A landscape with many valleys, sampled at points; each row gives a point and its height.
From any point a ball rolls to the lowest of the 3 points nearest to it. It stops when none of these is lower. Distance is the straight distance between rows; heights are no part of it.
zep h=20.9: [ 48  -8 -13 -19   8   0 -26  -7 -35   6 -50 -37  -4 -40  45 -22  31   2
 -23  -6  -9 -16   9 -40 -85  62 -20 -39 -25]
gite h=35.9: [-28  52  11 -21 -11   1   6  -1 -14  -8  36 -37 -13  31  68  -5   9  11
 -37  14  16   7  -8  39 -13 -21 -14   1 -14]
nevil h=18.1: [ -6 -58  45 -12   1 -36 -51 -14 -26   5 -31   9   6 -28 -31  13  20  -1
  -1   5   5   2 -22 -54 -37  58   9  11 -25]
Dunob h=5.4: [ 35  55 -24 -15  12  20  46   6   2  -5  39 -34  29  38  32 -13   1  17
 -26  17 -14  -4 -21  45  29   7 -21 -23   9]
rokas h=57.5: [-45  16  -7 -11 -15  -6  -8   6 -33  26  15 -23 -25  -8  33 -15   5 -10
 -23   9  68  28  34  25  -2 -41  33  26 -24]
Kaza h=24.5: [ 12  36  -5 -22  23   9 -21  20 -12  -5  -8 -20   0   2  72  -8  28  21
 -22   3  -5 -25   3  10 -56  23 -31 -63 -23]
Buz h=62.2: [  5  10 -45  18  -9   1   7  18  38  23  10  53   4 -14 -64  -7 -27 -14
  11 -11 -30  29  -7  19  26 -36  58   4  33]
bel h=17.0: [ 13 -20  47   8  -4  27  -7  18 -27  -4   3 -48 -15  22  62   4  32  51
 -24  19 -39 -11   0   3 -23  21 -53 -20 -39]
Pel h=69.1: [ -7  39 -28  18 -34 -16  35  20   7  43  -1 -33   4  10 -20   4 -24 -29
   1 -36  28  42  36  13  81 -73  19  41  -3]
gud h=61.5: [-29  38 -12  15 -38  17  60   0 -26  35  20 -40  11  10  11  -3 -20  -6
 -21 -53  11  31  19  31  65 -73  14  40 -22]
zeto h=20.5: [-11  29   1  -3   9  10  19 -18   5 -22  25 -16  22  17  29 -12   9  13
 -26  16  -8  -8  -9  22  32 -12 -42   0  -3]
rada h=41.3: [ 20  25 -51  32 -20 -10  26  18  23   2  16  36  35   0 -44  -8 -17  -6
  29  11 -11  23  -9  40  73 -41  32  -5  17]
dor h=59.1: [ 21   3 -24   4  15   5  24  19  30   3  15  42   7  -4 -45 -19 -21 -28
  24  -4  -9  -5 -15 -10  31   4  -3  -5  16]
ses h=34.6: [ 44 -85  51  25   5   2 -32  11  11 -22 -44  16  35 -12  -9  26   3  31
 -20  15 -40 -15 -13 -74  22  65 -28 -12  18]
supop h=80.1: [-55  22 -24 -17 -44  13   7 -18 -32  34  32   5   5   5   8  -5  -6  -7
 -23 -39  26  61  20  -2  66 -57  48  71   4]
zis h=32.5: [  7 -25  30  18  26  46   2 -22  -8  -1  -3  25  29  25  10 -18  15  48
   4  25 -20 -31 -25  23  41  28 -21  -1  -9]
Rar h=26.4: [ 85 -31   5   5  22  -2 -42  51   6  -1 -35 -45 -25 -17  39  18  37  -1
  -6   3 -51 -17   4 -29 -31  86 -57 -58  -4]
mimim h=7.7: [   7   -7    6  -31   33   -5   -4  -46  -38    1  -36  -29    2  -17
   60    9   24  -18  -34  -10   13  -26   22  -32 -105   31  -14   -8
  -32]
Sigu h=11.6: [-20  21  36 -12  16  25  -5   8 -27  -7  20 -37  10  24  50   5  36  52
  -8  24  -8  -8   3  20 -11  14 -39   0 -17]
faf h=9.0: [-46   0 -10  -9   9 -12  -3 -15 -26  -4 -20  -5 -49 -20  38 -29  18 -14
 -26 -12  58   4  29  -9 -56 -11   9  15 -18]
nirid h=83.6: [-15  53 -29  20 -39  15  37   6  -1  50 -20  -6 -10   0 -57   0 -17 -24
  13 -55  15  53  45  16  95 -54  43  46  19]
nevu h=71.6: [-55 -11  11   1 -13  18   8 -56  43  27  -3  61  -4  -1 -61  -2 -53   8
  18  21  14   9  12  -6 -18 -47  44  35  13]
Gasok h=15.0: [ 31  48 -43  28 -24 -19  60   9  -1  -1  20 -20  58  17  14   0  -2  31
   8  15 -17  33 -25  70  74 -53  -4   6   2]
zun h=48.9: [-20  22 -15  -2 -21  30  11 -30  16  -3   7  55  52   6   2   0 -13  39
 -14  21 -22  17 -27  58  48 -58  32  21   5]
Teb h=31.0: [ 19 -17  31  -4  18 -13   1  21   5 -12   3  10   0   9 -15  -2   2   0
  22   0   0 -19  -7 -28  -1  40 -43  -2  -7]
tirud h=36.0: [-25 -21  26   3  18  24   2 -24  29  -4 -19  21  25 -12 -43   7 -14   8
   5   4 -23 -15 -23 -21 -14  -5 -10   3   6]
bapid h=16.8: [-56  -5  15 -24  13   1 -31   3 -27 -17  16  -3 -13  -3  32  -5  31   1
   9   9  27 -14  13  15 -24  -1   4   9 -19]
gogo h=39.2: [-28 -19  28   5   7  29  -3 -38  48  -5  12  56  30 -12 -41  -4 -17  28
   0   0 -23 -12 -45  -2  -8  -3   8  -1   6]
laz h=34.9: [ 13 -76  41  33  10  38 -31 -10  30  -4 -24  23  37 -11 -44  11  15  51
  -2   5 -40 -51 -35 -35  -1  46 -11 -23  10]
bonep h=31.1: [ 41 -44  -2  13  17 -54 -16  21  13   1 -28   0 -48 -28  -3  29 -18 -24
  37  -8  -2   4  17 -68 -55  50 -10 -33  -2]
lurum h=35.3: [ 27 -44   7 -10  13 -55 -21 -18   0 -18 -46  -5 -42 -11  17   4  10 -20
  21 -10  19  -5  35 -53 -57  48  16 -13 -28]
matu h=28.6: [-22   7  25   3  20  42  26  -7  -1 -33   6  11  35  40  27 -20  20  40
 -24  16 -19 -22  -7  34  28 -14 -29  24  -6]
Vuver h=48.1: [ 25  39 -23  22 -15 -22  39   5   6 -18  25  20  23   4 -34  -6 -21   3
  27  13 -22  22 -17  42  58 -19  -2   0  25]
reta h=27.9: [  2  64  -4 -33  -8   0  10  18 -15   1  32 -34   6  15  48   1   3  14
 -27  -7  -6  -2  -4  34  -1   2 -22   4  -5]
kadem h=25.3: [  7 -33   6   2  25  20  -1  -4   8 -13 -13  18  -8   2 -59   5 -11 -31
  16  -9  -6 -17 -19 -36   8  31 -11  -7  12]
zave h=24.7: [ 58 -38  26  -8   2  -4 -16  20  -7  -7 -26 -56  -3 -27  46  13  37  13
 -17   8 -45 -24  -3 -12 -52  55 -42 -51 -18]
sagek h=72.5: [-42  -1 -17   9 -38  -4  14 -38  56  39 -25  70  -2  -7 -52  15 -67   1
  34   5   5  29   4  31  17 -92  63  26   8]
foze h=28.4: [-19  -9 -13  -6   2 -41  -2  25  -6   1 -13 -12 -57 -17 -10   0  -5 -42
  27   6  43   5  50 -31 -41  27  28 -18  -2]
dip h=23.3: [ -7 -57  24 -21  28 -51 -54 -39 -10   5 -62  22 -30 -23 -46  32   9 -11
  22  -3  26  15  11 -73 -55  61  61   1 -39]
gisi h=69.7: [-40  11  -2  -2 -31  30  10 -54  31  45 -15  27  11 -13 -29  -8 -43  20
  -3  -1  20  28  -1  28  22 -64  60  56  13]
Segu h=32.1: [-11  12 -54  -6  13   8  -6  -1 -35  11 -32 -36 -24 -33  35 -23  37 -59
 -24 -50  30 -25  38 -38 -55  33  -6  -6  -9]
darop h=37.6: [-40  18   8 -20  -9  15  -6  -4 -13  -7  34  18  17  -7   5   0   4 -10
 -12   4   6   4  -3   7  18  -1  -6   8   3]
gudes h=26.3: [-11 -31  30   1  18  14   4   2  -9 -20   1  14  12   4 -14  24   0   1
  18  20   0 -19   1 -42  11  27 -16  11  -2]
buvos h=20.6: [-37 -20  -8  -8   9  18 -19 -21  26  25  24  31 -24  -4 -80 -11 -54 -43
  -2   1  25  37   7 -66  14   3  42  23  18]
Givo h=26.2: [  2   9 -37  33 -18  -8   0  14  36  11  13  36  47  22 -54  46 -30   1
  47   8 -36  35 -35  51  49 -43  30 -25  19]
Sazab h=77.3: [-55  -1 -24   1 -20   5  -6  -4   6  24  26   4 -10   6 -22  -4  -9 -32
 -18  -7  41  50  17   1  35 -25  37  29   9]
peva h=33.3: [-12  58 -28   5 -19  10  50 -26  -4  -6   6   1  36  10  32 -23  12  31
  -6  -8   1  26  -1  60  67 -61   8  39   1]
veruz h=10.3: [ 22  75 -24  13 -42   7  63  -1 -17  -9  15 -58  41  30  38 -23 -12  22
 -26   0   5  23 -14  58  55 -46   6  11  -1]
folur h=38.2: [ 19  12 -41   6  -3 -25 -10  35  -6   9  -4 -24 -25 -16  17   7   5 -29
 -18 -14  29   6  10 -10 -65  21  -4 -39  10]
sibeg h=25.0: [ 55 -59  47   6  10 -14 -14  16  -5 -15 -29 -21 -20 -11  18  33   7  16
  19   3 -29 -34  -6 -49 -31  60 -58 -28 -10]
Zif h=46.2: [-30  27  -4  13 -17 -24   9  33  -9  10  14 -13 -29   9  19  -7  -1 -31
 -16  -2  49  24  18  13   3 -17  -7  11   2]
zufum h=78.2: [-24  -6   7   9 -15  -2  -1 -31  60  17  15  66  16   3 -42  34 -69  26
  24  16 -27  14 -33  50   4 -82  48   6  11]
keku h=74.9: [ -4  24 -40   7   5   0  26   2  18  21  22  24  20 -19 -43 -17 -13 -26
   4 -16  19  18   2   2  31 -22  25  30  14]
boda h=42.4: [  4  54 -49   1 -33 -17  -5  16 -28  32  33 -49 -10 -26  40 -18  28 -42
 -44 -16  31   8  29  37 -25 -19   0 -20  -1]
faba h=21.4: [ -1  32 -13   8 -19   9  26 -16  -3 -14  19  -1  56  33  37 -19   1  43
   2  17 -31 -12 -27  67  43 -37 -12  23  -3]
novim h=28.7: [ 42 -80  49  40  18  15 -29   3 -25 -15 -50 -40 -14 -12  83  -2  28  48
 -37  18 -38 -27  -3 -30 -38  45 -58 -18 -19]
Bem h=38.1: [ 30  22  34   4  11  25   5   3  12 -30  20 -30  -8  37  41  -6   3  36
 -12  19 -29 -28  -3  14   4  40 -61 -15   7]
Vil h=73.9: [-47   8 -46 -13 -25  22   2 -27  20  49   7  21  -5 -21 -64  -9 -40 -30
 -24   2  44  24  10 -12  33 -33  51  43  44]
vomuz h=21.3: [ 13 -26  44  -4  11 -18  -8  20 -16 -13 -10 -30 -24 -25  30  14  12   4
  15   9 -19 -15  -8 -26 -54  43 -34 -39 -29]
lini h=10.2: [  4  43 -30 -23   0   0 -14  34 -19   5  17 -31 -15  11  50  -7  26 -21
 -29  -7   2  -7  -2  16 -35  28 -19 -36  -9]
ketu h=17.5: [-20 -20 -11  -8  15 -28  -3  -2 -20  -1 -26  -9 -57 -21  25 -22   3 -18
   7 -10  45  12  14 -16 -51   3  14  -6 -19]
Sefi h=5.2: [ -3  30 -56   5 -12  -2  -6  16  -8  48  20 -21 -44 -35  20 -37  30 -43
 -47 -34  45   3  41  16 -21 -21   7  -6  10]
dizot h=21.8: [-25 -10  30 -14  -3  -6 -10   9 -25 -17   1  11 -12   1  13   3  16   3
   8  12  -6 -10   7 -21  -7  12 -30   1 -24]
rus h=37.7: [ 32  -5 -52   5  16 -11  -5 -14  -6  16 -45 -29 -46 -45   0  -7 -16 -52
 -17 -27  44 -14  35 -61 -80  54  16  -9  12]
devu h=24.2: [-26  14 -47 -18  11  17  -3   3 -18  11 -17 -45 -37 -18  41 -33  29 -38
 -41 -29  43 -11  46  -8 -65   1  17   1   4]
Biv h=27.3: [102 -45  37  21   5 -13  15  23  31 -32 -38 -31 -22 -15  -8  22 -17 -12
  16  10 -32 -37  -9 -49 -14  58 -53 -31  23]
Mub h=69.2: [ -2 -28 -18  17  19  -6  10  -5  34   2  11  52  23 -17 -72  -2 -30 -26
  12 -13  -9  -6  -6  -6   5  -5  21  -7  23]
kodib h=12.2: [-14 -34   8 -20  18  -7 -19  10  17 -14   3  23 -10 -11 -54  24 -28 -24
  21 -10  14   2  10 -44 -15  30  17   0   6]
viboz h=39.3: [ -3   2   2   3  14   0   8  -3  10 -31  15  16   4  12 -21 -11   5  -5
  22   0  10  -3 -18   3   8   9 -23   4  15]
pezop h=40.1: [ 14  -7  -8  11   4  24  -8 -17  22   7  20  45  54  26 -18   2  30  42
  13  21 -55 -16 -38  57  28 -13   5  10   5]
fizi h=26.6: [-13  52 -24 -14 -15  35  36 -26 -10 -13  19 -12  49  37  44 -22  38  37
 -28  11 -22  10 -10  81  54 -46   3  36  -3]
fugag h=25.1: [-17  22  24 -30  11 -11  -4  19 -18 -12  17   2 -17   0  50   8   2   5
   3  17   0  -6 -11   2 -31  14 -21 -17 -22]
laba h=17.7: [-47   6 -10 -39  25  -4  12 -37 -27  -3 -37 -37 -29 -11  52 -33  15 -26
 -31 -25  56   5  28 -30 -85  -2  16  15 -26]
bamub h=25.4: [  5 -21  25 -15  16 -26 -14  13 -20 -28 -16 -22 -38  -7  12  14  11 -16
  22   5   5 -11   7 -30 -52  21 -17 -25 -26]
Nog h=69.9: [-20  11 -12  13 -10 -26   6  30   9  38  17   4 -58   9 -37  -2 -30 -49
  21   7  54  21  48  -6  37 -18  -2  16  30]
ged h=78.8: [-72  18   4 -20 -22  24 -29 -22 -16  27  28  24   2  -7 -22 -15  -8  -7
 -20  -6  41  51   8  -7  28 -28  58  60  -6]
soke h=22.3: [-19   2   0 -33  17 -17 -11 -25 -32  -8 -35 -39 -30 -23  34 -33  32  -9
 -16 -15  33 -29  11 -13 -61   9   2   0 -36]
tofe h=30.4: [ 21  41   8 -13  11  35 -16  17 -29  -9  25 -33   8   7  56   6  39  35
 -38  -1 -27 -10  -9  38 -31  49 -32 -36 -17]
nufog h=33.2: [ 17   0 -16  13   8  15  19   9  14 -31  22  27  38  19 -10  -8   9  32
  25  18 -27  -5 -30  53  49 -18   2  14   5]
moru h=8.4: [-58  -2  26 -16   0  -2 -17   7 -22 -10  13   6 -23  -3   6   3   9  -3
  -8  15  46  30  -7   1   0 -11  21  26 -15]
fadev h=82.8: [-23  20 -31   3 -43  22  16  -7 -10  29  -2  11   3   9 -36  -5 -27 -24
 -12 -26  32  54  15  -4  65 -45  43  71   9]
Moz h=59.7: [-63  32  -5 -30 -27   8  -9  -1 -23  -1  44 -12  -1   9  44 -18  21 -10
 -36   8  42  21  20  31  27 -49  28  50 -19]
Zudel h=26.1: [ 59 -49  43  35  13   7   7  23  12 -17 -17   4  10   1 -16   7   1  30
  32  -8 -44 -33 -19 -33  37  36 -64 -25   6]
kesa h=12.8: [-18 -32  30 -23  20 -19 -39  -9  -4 -20  -8  15 -23  -7 -25   4   8  -4
  26   9  12   2  16 -49 -45  25  10  -3 -17]
lebo h=40.0: [-36   6  -7  -7   5  18  11 -13   1  -3  24  28  25  13 -19 -20  11  -9
 -13  -5  -4   3 -12  11  28 -27  18  24  -4]
Fiz h=63.1: [-20  40 -26  -8 -37  11  24 -32  24  33   0  24  34   8 -40 -12 -22   1
  -9  -3 -14  32 -12  36  38 -54  55  25  24]
suzit h=33.7: [ -5  28 -31 -21  -9 -22 -17  49 -15   0  20 -46 -22   0  48 -30   7 -21
 -24 -20  24  -9  27   5 -41  -6  -2 -24 -10]
rok h=71.7: [-49  20 -14 -25  -4   7   1 -29  12  20   9  29  15   3 -44 -16 -47  -3
 -19  -2  20  26 -10  -4   4 -43  41  33   9]
tenu h=25.5: [ 37   8   3 -20  10   3  -3  17  -5 -18   8 -38  -6  -2  15  23  -7  -5
  -8 -14  -7  -8 -13 -16 -34  35 -30 -32  -4]
Gode h=35.7: [ 51  23  22   8  21  11  32  -1   6 -18   7 -19  -7  34   5  -1  -6  21
   1   9 -44 -27 -25  12   7  40 -51 -23  -5]
Gif h=37.9: [-12 -24 -19   0   2 -42 -12  40  10  -6   2   3 -69  -7 -29  -2   2 -43
  14   8  45  23  36 -27 -20   7  19   4  16]
Nizet h=31.9: [ 10 -50  35  -4   9  -2 -10 -37 -35 -10 -75 -40 -30 -24  44 -19  47  16
 -21   7   0 -37  -5 -26 -66  21 -15  -9 -36]
Tufed h=11.3: [-21  -8  37  -6  20  33   0   4 -23 -23   7 -14   3  20  24   3  25  47
  -5  10 -16 -14 -12   4   1  26 -40  -9 -19]
sirar h=33.8: [ 18 -13  -3  31  15  21 -11  -1  26 -19  18  42  29   6 -22  -7  21  41
  36  20 -44 -40 -34  13  29  11  -6 -25   9]
fumuv h=32.4: [ 38 -59  47  -8   7 -35 -22 -22 -28 -21 -60  -8 -26 -38  19  12  20 -11
  16  -9  -5 -19   3 -49 -54  44 -10 -22 -33]
ferin h=47.9: [-17  30 -42  10 -20   7  19   6  25   4  21  27  23   7 -12 -14 -19 -10
  12 -11  -9  24  -9  38  63 -59  34  31   3]
bidi h=49.7: [-21  34 -29 -10 -57 -23  -3   0 -30  59   5 -58 -49 -17  31 -20   4 -39
 -38 -30  46  26  44  34 -14 -44  45  17  20]
fotov h=34.0: [  8  -2 -15  16   7  -6  -1 -23  43 -14  13  48  37   5 -45  20 -24  17
  13  21 -31   0 -23  35  33 -29  21 -10  31]
Vodem h=17.8: [  7  31 -36  18  -4  16  17  -3  -7 -11  25   6  61  35  16  14  24  51
   5  27 -25  30 -22  88  60 -52 -12   4  12]
meku h=70.5: [  7   4  11  11  26 -21  22  39  -5 -28   6  -8 -22   2 -17   5 -36 -44
  22 -22  17 -14   0 -34  -5  32 -47 -12   2]
nud h=88.4: [  3  27 -39  29 -41  -4  37   1  14  39   8  19  21  -2 -66   2 -16  -8
   8 -19   5  46  24  19  75 -54  54  17  27]
gapo h=16.9: [ -1 -11  26 -14  15   2 -20   7 -25 -20   4 -18 -17   4  31   1  21   7
   0   2 -15 -31  -6  -4 -44  16 -34 -22 -23]
rulil h=25.7: [ 35  26 -32 -10   4 -10  -5  20 -20  17 -10 -19 -16 -26  47 -11  21 -11
 -10 -13 -10 -16  -3 -20 -63  33 -11 -47  -8]
Nal h=58.0: [ -3 -26  25  23  -1  24 -20 -30  56   0  13  50  41  57 -27  66 -31  46
  24  21 -65 -16 -46  50  32 -50  18 -15  33]
fino h=54.3: [ 11  26 -11  -5  17  -6  31  12  -2 -16  25   8  17  21   2  -5 -28 -33
   7  12  -2 -13   9  12  36 -21 -18   6  16]
fafa h=43.2: [-36  -4 -11 -23  22  19 -15 -13   2 -13   8  39   5  -4 -39   3   2 -12
   5   0  15   5 -21 -17  11  -9   4  40   9]
ran h=58.5: [  2   3  21  27  13  42  -6 -30  51   8  17  36  55  48  13  37 -12  67
  10   5 -54  -4 -46  61  34 -46  10 -16  17]
Mulud h=31.8: [ 48 -18  19   3  34   4   1  20  13 -16 -11 -28  -4  18  25  37  11  16
   3 -14 -21 -30 -10  -2  -2  51 -55 -15  -4]
vek h=8.8: [ 10  52 -27   6 -16 -19  65  -4 -11   0   7 -28  34   9  -1 -25 -22  -7
  -4 -10   8   7  19  44  44 -52   5  11  -1]
vaz h=57.6: [ 22  22   1  -1   3 -21  18  31   9  -4  22 -12 -16   4   2  16 -20 -35
  -3  -5   8  -9  16  -7 -13  26 -22 -12  28]
pidiv h=56.3: [ -2  -3  14  12 -13  33 -13 -28  44  11   1  59  16   9 -12  19 -25  41
  11  27 -56 -29 -28  22   9 -49  29  -5  17]
zeg h=31.6: [ 31 -57  41   3   5  27 -32  -9 -57  -5 -40 -49  -4 -12  87 -12  44  58
 -46   1 -20 -21 -10   3 -41  37 -42 -23 -40]
vog h=32.7: [  1  13 -39 -18  -2 -12   8 -27 -37  30 -30 -45 -49  -5  45 -14  12 -49
 -29 -26  56  -8  37 -43 -77  24  10  -8  -2]
Pivef h=24.9: [ 44 -35  30 -20  -2  -1 -16  -9 -26   0 -55 -33 -32 -37  49 -22  18  10
 -15   2 -12 -13  -5 -40 -75  42 -32 -35 -12]
nik h=26.7: [ -8 -35  13  -2  26 -40 -32  16  19 -12 -20  21 -51 -12 -52   8  -2 -30
  51   8  24  13  34 -72 -39  65  29 -15  -5]
bipi h=11.8: [  9  15 -31  21  -5  14  -7 -20  44  -7  22  46  54  21 -16  42 -15  27
  29  22 -51  21 -34  48  48 -62  20  -8  17]
kek h=8.1: [-37 -25  39 -21  21  12 -21 -16  -3  -6  -3  12   0  -9 -41  14 -13  -5
  17  -3  10  10  -1 -51 -28  26  25  12  -2]
bader h=37.5: [ 57  -9 -21  47  10 -18   4  13  36   0  25  32  32  20 -31  32  -4  15
  69  19 -51 -20 -28  45  47  -1 -20 -35  42]
muko h=83.4: [-10  15 -33  14 -15   3  25 -13  20  25   4  36  23  -1 -67  -5 -39 -19
 -10  -9  17  31  26   0  68 -35  57  36  21]
zuve h=6.2: [ 71 -13  36  14   1  -3  30  41  30 -17 -20   5 -21   4 -35  -1 -25   9
  39  13 -35 -53 -15 -34  -1  64 -55 -35  11]
Kifim h=33.9: [ -6  30 -14   6   7  30  -8 -28   9 -11  17  29  71  20   7   0  23  60
  -7  23 -27  10  -9  72  48 -50  22   9   2]
donul h=25.8: [ 30  30  -9 -13  14  17  12  43   6  -5  21 -31   4  14  47   7  14 -20
 -21  -4 -28 -32 -16   3 -23  37 -43 -45   2]
Viz h=37.8: [ 19   6   5   0  16  -4  22  25   7 -28   3 -18 -17  29  -2   3 -13   0
  21   9 -11 -37  -7 -25 -11  29 -38 -23  18]
Linem h=10.6: [-14  35 -23  15 -22   1  26   1 -10  -1  14  12  32  -5  -6  -5 -22 -15
  -1   1  21  32  -4  29  76 -51  11  40  18]
fom h=26.8: [ 39 -54  49  30  -3   6 -38  12  -2 -15 -27 -47 -10   3  33  20  18  43
 -13  11 -20 -16 -29 -25  -7  49 -44 -16 -19]
Sufe h=28.0: [ 51 -68  52   8   6 -44 -27  16  -4 -10 -38 -20 -32 -11   3  39  -1  -2
  26   0 -15 -11   4 -53 -27  80 -21 -22  -3]
Luse h=38.4: [ -8   0 -31  19 -17 -16   0   4  -9   8   3 -28 -53 -16   7 -13  -9 -36
   7  -7  64  28  40  18 -37 -17  28  -8   8]
zevo h=12.5: [ 26   4 -27  24 -11 -26   7  12  33 -12  19  42  31  15 -56   8  -8 -16
  41  25 -44  -3 -23  24  61 -22  26 -24  28]
tup h=32.6: [-19 -22 -15   4  12 -34 -17  20   8   2 -12  14 -41  18 -69  10 -11 -59
  26  15  50  15  37 -58 -24  53  31  -3  18]
Pof h=31.7: [ 28 -29   8  -7  26 -66 -32  16  -2 -11 -23 -30 -35  -8   2   2  -8 -36
  13  -5   5   8  23  -9 -68  33   7 -43  -7]
kodid h=4.1: [-44 -40  16 -27  12  17 -36 -25  14  14   3  21 -20   3 -54  17 -26  -5
  10   9  22  24  -6 -57 -24  15  18  22  -4]
kidif h=39.8: [-14 -54  37 -25  14 -39 -21 -42 -32 -12 -59  16 -37 -30  17  -4  28  -7
  -8  -7  33  -5  26 -61 -72  17  15   7 -40]
Tiged h=73.2: [-18   4 -20  -2  -4  12 -11 -33  46  20  -1  53  16 -11 -63 -12 -62  -2
   6  -8   5   9 -15  14  -5 -36  49  12  37]
tad h=30.5: [ 35 -26  21  21  11  10  -9   6  23 -24   8  26  29   2 -31   0  14  34
  36   9 -58 -30 -28 -10  22  24 -25 -16   3]
bekeb h=35.2: [ 30   9 -62 -12  21 -10   3  18 -59 -12 -29 -33   0 -33  54 -38  56 -30
 -25 -38   9 -31  35 -25 -53  46 -26 -23 -10]
Dazef h=47.6: [ -9  51 -23  22 -50 -11  36   0 -15  24  10 -14  25   3  -3 -11 -18  -6
  -7 -31  12  30  18  28  69 -63  32  46   6]
big h=7.1: [-11 -15  -2  15  20 -49  14  24  20  -3   1   8 -36   1 -48  15 -28 -50
  27   8  21  17  37 -37   4  18   8  -2  12]
rosu h=8.2: [  0  37 -24   7  -7  19  13  -7  21   2  13  45  44   0 -26  -6  16  19
   7   8 -13   8 -34  37  50 -35  14  19   7]
miba h=24.4: [-30  29  -6  -4 -14 -11   3   1 -16   2   1 -36 -33 -16  57 -33  11 -15
 -28  -7  41   0  13  13 -40 -11   8   8  -3]
Fegu h=70.3: [-52  39  -5 -17 -52   7   2  20 -47  28  26 -44  -6   1  12 -12 -15 -14
 -20 -28  40  42  46  35  50 -63  19  36  -8]
Gegov h=47.5: [ 19 -20  10  33   4  32 -27   1  46  14  24  55  49  22 -15  22 -14  39
  20  15 -67 -13 -51  44  27 -30  16 -26  21]
vikob h=78.9: [  4  58 -15   7 -35   0  13  23 -18  48  44 -55   0  -3  20   3 -21 -26
 -23 -31  28  21  41  12  14 -62   8  32   6]
bobak h=33.5: [ -4 -44  30   3  19  32 -15 -24   6 -19  10  34  36  -1 -24   5  16  42
   9  -3 -43 -41 -25 -26  11   4 -13  -1   5]
zala h=46.1: [-17   3   9  -9  19  26  -6 -49  31  -6  26  50  26  12 -39   1  -9  19
  -5  10 -15 -13 -27  20   3 -33  24  12   4]
nisud h=49.6: [-48  18   2 -29 -18  36   6 -34 -14  -5  25  21  47  17   9 -26  11  19
 -24  14  -6  12 -15  33  45 -33   8  53 -15]
taz h=30.6: [ 66 -29  -1 -11  10 -29 -16  41   6  -7 -23 -18 -19 -30   7  26 -12  -5
  18 -16 -42 -22   3 -37 -67  74 -30 -59  -5]
Kep h=32.8: [ 34 -92  75  23  -2 -26 -38   1 -25 -17 -53   3 -18 -25   6  26  31  11
   3  21 -30 -29 -33 -49   2  57 -11  -1  -2]
vimip h=29.0: [ 30 -71  53  10  -5 -13 -41 -12 -41 -13 -36 -22 -11  -5  48   3  40  41
 -14  16 -18 -17  -8 -41 -25  46 -33 -18 -29]
Nasu h=81.5: [-45  32 -15 -19 -42  18  21 -21 -34  17  29  17  43  -3  13  -2   4   9
 -32 -29  34  33   2  36  76 -61  22  77 -15]
bimi h=41.0: [ 60 -15  -3  19  28  -8  27  30  42 -13   2  20   6   7 -46  -9  -5  16
  47  13 -34 -32 -15   3  37  41 -30 -28  29]
Taput h=10.7: [-44 -30  25 -15  12 -10 -43  -9  -9  -4 -11  22 -29  -1 -24  -2  19  -5
   7   9  44  15  18 -40 -41  26  34  14 -22]
nete h=32.3: [ 58 -13  22  -5  18 -25  20  28  21 -15   8 -12 -11   9 -13   7 -19 -13
  26  11 -15 -35 -14 -27   5  44 -49 -24  21]
nosun h=20.7: [ -7 -33  24  -9  19 -26  -6  15   8 -15 -32   2 -32 -11 -27  27  -5 -20
  43   3  10  11   4 -51 -33  47 -18 -22  -1]
mazat h=25.2: [-33  12  13  -8  -8  -3 -13  25  -5 -18  21 -12 -20   2  22  -8   7 -24
   5   7  24   4  12  15 -21  -9   7  13  -5]
Dulet h=27.8: [  7  59  -4  -6 -17  11  32  35  -3   8  25 -31  -1  22  15  -2  -1 -10
 -26   4  13 -20  -2  31  10 -19 -39   1  14]
sozev h=3.7: [-27  20  44 -25   3  29 -11  -9 -41 -25  11 -19   8   9  44   5  39  28
   3   7   1 -19 -11  16   8 -13 -35   2 -27]

Call two points neighbours if one is among the 3 nearest of the other. Go from one point of each pair to the other, from neighbour to neighbour, staying as low as possible. Name the highest point that can't be avoided.
moru, lini => rulil
zevo, Sefi => bader
bipi, zevo => Givo
faf, Sefi => devu
faf, zuve => Biv
kodid, big => kodib

For each start below, name the point where the ball stops.
dor => gapo
meku => gapo
faba => vek
bonep => kodid
fizi => vek
vimip => gapo
Kep => gapo
gogo => zuve
